Each row is a point on a tangle of strands that fork, close into loops and nearly touch. The rows are in no order.
Two points are linked if the straight distance between their rows is under 585. Some points are linked to none.
zom: [32 -125 -25 66 -268 -137 -87 433 -233 -276 37 147 126 -166 241 -265 136 31 148 -258]
soben: [262 145 -45 36 -224 432 -282 38 54 111 52 -7 -171 -311 329 -152 133 108 141 -79]
bek: [77 230 53 -90 330 -240 408 130 -135 45 -327 33 197 158 -185 125 -40 9 -32 48]
Nuf: [144 -260 -15 106 -245 72 -250 405 -111 48 146 -59 -76 -284 397 -145 225 166 114 -96]
Bop: [-127 -165 102 49 73 -341 195 -213 -106 142 -80 -90 12 47 -204 243 -20 -52 -281 331]
zizad: [177 93 -33 -58 -166 -2 118 309 28 146 -5 143 -87 -6 321 96 129 229 15 -129]
bon: [-37 -117 -76 -81 89 -210 24 -51 410 145 -98 -62 108 387 -173 170 -178 93 -93 206]
Ruga: [38 -128 -59 92 185 -296 77 -472 -119 4 -114 63 -275 -11 -34 70 -270 -192 -26 -8]
Momam: [-168 253 -74 156 274 173 -30 197 112 -57 150 -5 231 118 273 102 -206 -129 -10 219]
voboz: [-114 -77 -25 -138 -186 -135 54 -334 287 32 -187 -23 -61 41 -387 -183 232 149 -192 -49]
dunu: [9 4 64 -68 338 -279 5 -231 104 207 -246 -283 80 97 -732 328 -260 -23 136 104]
Votu: [131 -70 149 -148 -61 2 230 -362 -43 53 83 47 2 82 -396 37 192 -58 -216 148]
pudag: [28 -20 -53 -40 -93 471 -265 183 -193 -227 196 -24 -28 -278 370 -71 -130 -296 78 183]
Vuzak: [-21 202 -150 -169 -105 3 -7 -73 382 92 -227 77 -98 205 -11 17 86 167 -98 -32]
nezo: [-42 158 166 -112 90 -208 445 325 -301 3 -41 110 285 78 -150 210 6 35 -108 -25]
nen: [74 -111 -60 33 -192 446 -325 282 -237 -88 186 -188 -40 -405 360 -37 73 -51 152 138]
giter: [241 -8 -120 98 529 -17 -82 -79 166 30 96 -137 19 463 -150 199 -531 -107 156 -138]
zogum: [-44 339 -13 83 -177 433 -93 16 120 125 109 -220 139 -361 237 -73 262 -27 208 87]
dipu: [240 -376 177 158 -125 -188 -44 207 -287 6 103 -23 4 -338 117 -335 330 128 149 -322]
sado: [-47 -69 -38 -42 21 -179 224 -116 -369 -88 -90 186 -206 -204 42 -26 -40 -160 -77 -21]
Suf: [282 -165 195 78 -189 -1 150 -102 -112 211 101 30 -99 -218 -65 -125 392 211 57 -130]
kani: [24 157 -160 -110 -129 223 -213 372 -198 -292 -87 121 -70 -225 418 -74 -171 -45 173 -141]
boma: [213 -425 20 -124 -237 205 -125 270 -252 -132 190 168 -287 -166 267 -4 134 -39 87 41]
sokup: [102 -153 -5 10 -232 -22 -2 -380 95 19 -142 49 -253 -26 -156 -195 381 119 -66 -31]
pomu: [21 139 14 -65 179 -114 196 206 -149 -286 -21 271 185 96 88 -128 -192 -145 35 -145]
pimo: [-14 24 -45 72 66 287 -164 121 -92 -316 205 138 62 -65 322 -121 -270 -353 42 93]
sazaf: [342 63 18 138 -145 -188 -28 -6 142 96 -147 47 20 -156 168 -208 383 172 -30 -268]
gal: [396 -163 222 84 -205 102 -58 66 6 202 231 89 -8 -189 96 -238 249 200 151 -124]
vider: [-288 396 -192 200 332 162 -138 -148 418 40 -121 -259 109 54 33 -66 -192 -78 117 -36]
nolu: [87 111 -179 -51 7 149 -103 -46 68 -106 -47 256 -248 -25 379 0 -198 -82 38 19]
zopi: [-13 103 130 -61 12 -303 372 357 -290 -15 -52 76 231 -33 -43 107 162 134 -75 -206]
tuk: [-139 222 42 -137 -184 427 -109 -89 431 38 39 -6 96 29 -133 -133 202 136 -64 -55]
Gop: [262 -100 -102 11 432 -157 -38 -249 110 9 65 -7 -121 349 -97 265 -532 -124 145 -200]
mibog: [-237 135 -107 -160 -88 58 -98 -134 480 98 -275 -10 -122 242 -178 -54 -27 230 -145 -52]
Zud: [-479 266 -110 50 298 243 -188 -185 426 151 -34 -424 103 146 -228 -14 -360 -14 138 -119]
vog: [-70 -29 -189 -142 -296 175 -340 492 -318 -341 79 -10 -75 -236 324 -111 -108 -10 229 -133]
Bok: [43 -271 51 -230 -351 3 -282 361 -369 -91 242 79 20 -185 34 -236 -62 160 578 -317]
ginul: [-16 -259 182 -43 2 -127 343 -54 -324 -86 190 138 67 38 -118 100 40 -210 -166 193]
dusev: [60 -92 -74 6 -251 133 -166 -130 245 -7 -103 56 -276 -52 35 -197 361 141 -42 -48]
dig: [99 -219 -54 -203 -365 156 -384 442 -363 -282 172 17 19 -182 97 -260 -52 102 442 -257]
Tig: [-92 43 -192 116 146 -255 -99 -59 487 86 -136 -123 114 361 -72 60 -178 150 -93 56]
pez: [237 -200 74 28 -116 98 185 -110 -90 -158 157 206 -5 -66 -51 -163 161 -87 -61 -5]
famo: [-199 151 -101 89 172 193 -113 282 -79 -280 181 2 139 -71 386 2 -302 -272 56 137]
muba: [119 -273 35 3 -285 315 -371 481 -217 26 193 -190 -50 -373 374 -134 54 156 227 -54]
Povak: [132 -139 173 -217 -271 67 4 379 -318 2 288 190 -39 -168 113 -99 -50 132 313 -272]
Zigeg: [77 -104 4 -215 310 -206 30 -169 240 218 -256 -129 -19 324 -588 250 -375 48 186 83]
Zusu: [-140 -17 -27 -69 209 -304 307 -22 -202 72 -136 92 -106 114 51 339 -288 -63 -116 137]
mukel: [-130 -161 221 48 -189 -202 15 186 -628 0 31 -58 -49 -419 -50 -156 254 79 153 -276]
bolo: [93 -123 -31 225 -121 -72 -98 -21 275 -60 64 -29 194 65 93 -266 346 39 -200 67]
Lofu: [-235 24 -206 178 -106 6 -345 -273 380 -56 -103 -79 -206 18 112 -282 51 9 -73 34]
fupi: [-80 27 273 217 -79 -7 -81 4 -560 111 31 -86 -118 -380 -83 88 234 75 -276 -39]
pur: [-214 193 165 196 143 -290 93 -144 -373 24 -218 -73 -29 -145 -111 181 -183 -59 -279 111]
Mukif: [143 -79 15 245 -191 109 -216 387 31 -5 177 -92 105 -224 349 -252 282 92 28 -123]
gike: [-11 -148 -147 185 22 -388 67 -6 -26 -161 -151 87 15 10 201 -132 13 -84 -162 -13]
Giked: [-141 93 -154 203 -45 310 -252 -89 186 -86 115 -145 14 -158 235 -129 94 -165 1 247]
zona: [-21 59 41 -153 -23 -94 208 376 -250 -316 149 256 205 46 1 -83 11 -41 146 -281]
Beka: [-314 214 146 97 89 -251 135 -25 -581 -128 -138 14 -51 -213 -76 123 -140 -66 -186 -42]
Kizoz: [-218 281 -58 -128 312 409 -117 -107 291 188 39 -125 -56 314 58 248 -294 -108 129 166]
Zed: [58 234 -67 -61 -65 389 -62 278 -3 17 170 -12 -1 -111 380 157 7 -15 113 57]
kep: [-153 278 -96 5 242 324 -16 93 165 59 119 -65 22 144 258 243 -188 -165 49 244]
voku: [-61 -335 10 47 63 -304 108 -376 63 170 35 -140 -3 162 -325 239 -122 -46 -118 255]
mal: [60 -80 -7 117 -17 -371 195 -19 -83 -29 -163 -2 91 -11 37 -68 179 4 -188 17]
lefi: [-18 -6 -182 277 96 -238 -103 -91 204 -116 -92 -5 15 139 257 -163 -109 -46 -89 25]
Nefe: [168 -43 1 105 -133 -152 32 -61 341 -5 -38 31 272 146 -104 -208 333 67 -197 49]
ran: [95 -243 3 -151 -160 214 -23 270 -146 -211 292 221 -58 -38 211 44 16 -155 18 61]
gipif: [-36 -119 180 229 -63 -197 103 -118 -379 140 -87 -166 -76 -261 -108 16 396 84 -223 52]
giset: [66 -163 84 -172 -115 110 165 219 -65 -81 299 257 41 163 199 155 -15 -42 -103 142]
ratop: [108 366 -177 -38 142 271 -110 -155 209 -75 -192 149 -138 10 342 -54 -180 -77 51 -23]
nodur: [-9 -269 -89 54 102 -392 29 -259 229 177 33 -186 23 297 -212 322 -242 19 -56 137]
sofak: [-12 90 -57 -190 -17 -232 180 -54 307 223 -305 8 41 232 -235 186 109 197 -137 129]
Kele: [-156 -236 180 74 56 -176 195 -155 -323 79 85 -37 -19 -35 -146 229 79 -145 -295 294]
ruma: [74 241 -55 -47 -91 96 33 104 226 110 -70 79 -27 74 225 7 125 162 -75 -53]
pabud: [-52 15 -91 30 -140 -93 -29 418 -115 -282 112 130 219 -63 215 -165 52 -7 61 -183]
bobo: [-178 -58 98 -232 -152 -152 252 323 -388 -253 194 190 122 14 -86 12 63 -69 117 -208]
Lem: [-83 45 -240 255 -21 -82 -217 -177 330 -48 -147 -66 -79 100 293 -187 30 -13 -72 43]
Vod: [-308 344 -185 261 244 85 -108 -174 291 8 -60 -311 167 -64 216 -125 -91 -127 99 105]
Toral: [-81 78 -176 104 147 150 -216 -267 299 -35 95 -11 -34 184 109 39 -320 -155 49 66]
vasas: [-305 -23 201 -154 -223 -159 171 229 -603 -131 248 47 62 -141 -199 130 166 -20 136 -196]
Rekit: [149 136 17 -224 365 163 77 -124 259 88 -135 92 78 448 -339 106 -243 -33 47 94]
siv: [-102 -52 83 229 -39 -385 187 61 -300 50 -113 -71 123 -154 -24 -47 326 -39 -225 -14]
tek: [-57 136 64 -250 71 -205 218 -189 197 187 -361 -122 134 117 -480 148 88 152 -59 149]
degid: [-414 196 -83 -90 318 278 -248 -28 437 140 14 -370 27 288 -352 115 -386 60 97 -58]
Telar: [-176 109 85 -59 -27 -220 246 32 -550 -126 -103 115 -68 -196 5 55 -12 -100 -60 -176]
Rav: [138 65 -84 -11 -279 315 -243 -167 197 45 -72 22 -272 -170 198 -137 257 162 24 -87]
Zis: [222 -167 30 191 -190 -295 -9 145 -118 33 -113 -17 9 -265 231 -291 414 137 23 -290]
tamat: [31 242 131 14 332 -278 292 29 -195 98 -297 -63 278 4 -337 222 -86 -28 -111 181]
zagi: [20 -62 -59 51 88 -264 36 -556 124 20 -195 -33 -112 71 -321 -41 -159 -60 -38 -29]
ravu: [75 54 269 9 110 -11 161 -423 -173 68 -25 -75 78 -41 -438 155 -38 -234 -215 257]
Teb: [117 -47 55 -147 -212 -20 129 325 -194 106 105 186 -62 -125 235 19 95 173 108 -226]
giru: [-330 203 -39 -132 -113 352 -216 -143 450 28 -45 -78 -50 82 -177 -150 5 40 -98 2]
vebob: [-124 -44 273 -60 -186 -152 1 157 -617 58 107 2 -67 -416 -91 -155 72 121 385 -368]
pepub: [-296 234 -225 257 34 184 -114 -165 241 -55 73 -306 123 -201 222 -84 27 -231 82 205]
Pizo: [82 -10 -52 256 -119 186 -137 101 107 -122 70 -10 58 -97 286 -219 222 -51 -67 99]
pag: [137 52 93 -140 -195 329 -11 -113 304 33 174 112 27 162 -136 -78 217 92 -54 -25]
Nefan: [-112 -151 -15 -133 -57 -214 -31 -486 268 5 -221 -43 -100 122 -491 -107 -180 53 -98 -30]
dufu: [258 304 86 43 -158 505 -203 28 30 56 133 -56 69 -313 245 -188 153 -11 205 -44]
tuse: [89 -37 208 136 -145 -66 175 -246 -222 183 -75 -52 -140 -256 -174 44 454 92 -141 15]
gup: [98 158 1 27 218 -62 178 72 37 -169 -57 215 152 152 25 -59 -156 -19 16 22]
bet: [106 -71 -66 -23 51 -82 194 -330 -102 -2 -108 200 -235 -24 73 -6 -87 -157 -69 37]
Razet: [-2 14 -13 -311 341 45 -22 -142 390 151 -126 -40 0 444 -434 155 -368 100 80 14]
Garal: [53 -230 35 -152 -43 115 87 -173 160 81 149 146 -116 283 5 201 31 -102 -206 305]
tuza: [-56 -492 27 116 -73 -158 124 -17 -309 -40 23 46 -250 -165 101 43 278 -24 -102 105]
Gogim: [12 58 223 -42 325 -168 83 -351 -103 138 -126 -118 72 88 -566 323 -253 -132 -59 290]
rafi: [128 -427 -55 61 -189 -38 67 102 -183 -36 93 104 -243 -143 200 -19 310 107 -14 27]
bodep: [184 222 126 -203 19 -41 362 -58 -98 225 -122 103 -59 12 -117 216 140 127 -44 -25]
dopab: [257 -11 125 12 -219 240 21 55 201 190 290 80 104 47 -23 -113 288 190 -7 -65]
zofo: [-322 250 -86 -254 151 501 -131 -176 363 162 113 -118 -150 206 -15 197 -147 -144 34 125]
Zuva: [-48 -258 30 60 -225 -224 52 272 -452 -242 97 49 60 -278 20 -265 230 62 161 -322]
Nur: [-203 -8 -26 -248 243 138 -224 -36 495 143 -68 -168 -26 420 -440 200 -472 99 52 -85]
kugu: [111 26 -159 -106 -2 72 -27 105 -146 -275 -96 289 -252 -145 372 -90 -221 -150 34 -37]
Rido: [44 -188 -46 -20 25 -19 182 132 126 -6 154 139 8 263 87 205 6 -49 -198 239]
vedu: [128 135 -27 -56 335 -14 159 -139 183 -24 -124 99 160 361 -206 -11 -183 -37 5 84]
susa: [-41 40 -170 202 272 -103 -280 -52 435 74 19 -311 193 362 -160 153 -381 122 46 -43]
toril: [-111 281 200 105 272 -253 110 -13 -310 120 -310 -155 173 -90 -253 286 -160 3 -295 212]
kifir: [113 -299 42 -113 -102 70 119 -318 103 39 198 117 -49 221 -209 28 112 -138 -190 223]
div: [133 34 -146 193 387 42 -236 -31 356 23 35 -249 117 441 -299 169 -439 31 206 -98]

A piece is all that can be reached along the links. How many separate loops has the piece of each point below (a circle has one, a figure eight two, a Y none), and how many tips (points with one link)?
vasas | loops 0, tips 6
ratop | loops 0, tips 6
toril | loops 0, tips 2

Name the points in between on the shortest way along the links from the first point to the second, in order.
dig; giru | Bok, Povak, Teb, zizad, ruma, Vuzak, mibog
ginul; bon | Kele, Bop, voku, nodur
pepub; Nur | Vod, vider, Zud, degid
giter; Bop | div, susa, Tig, bon, nodur, voku
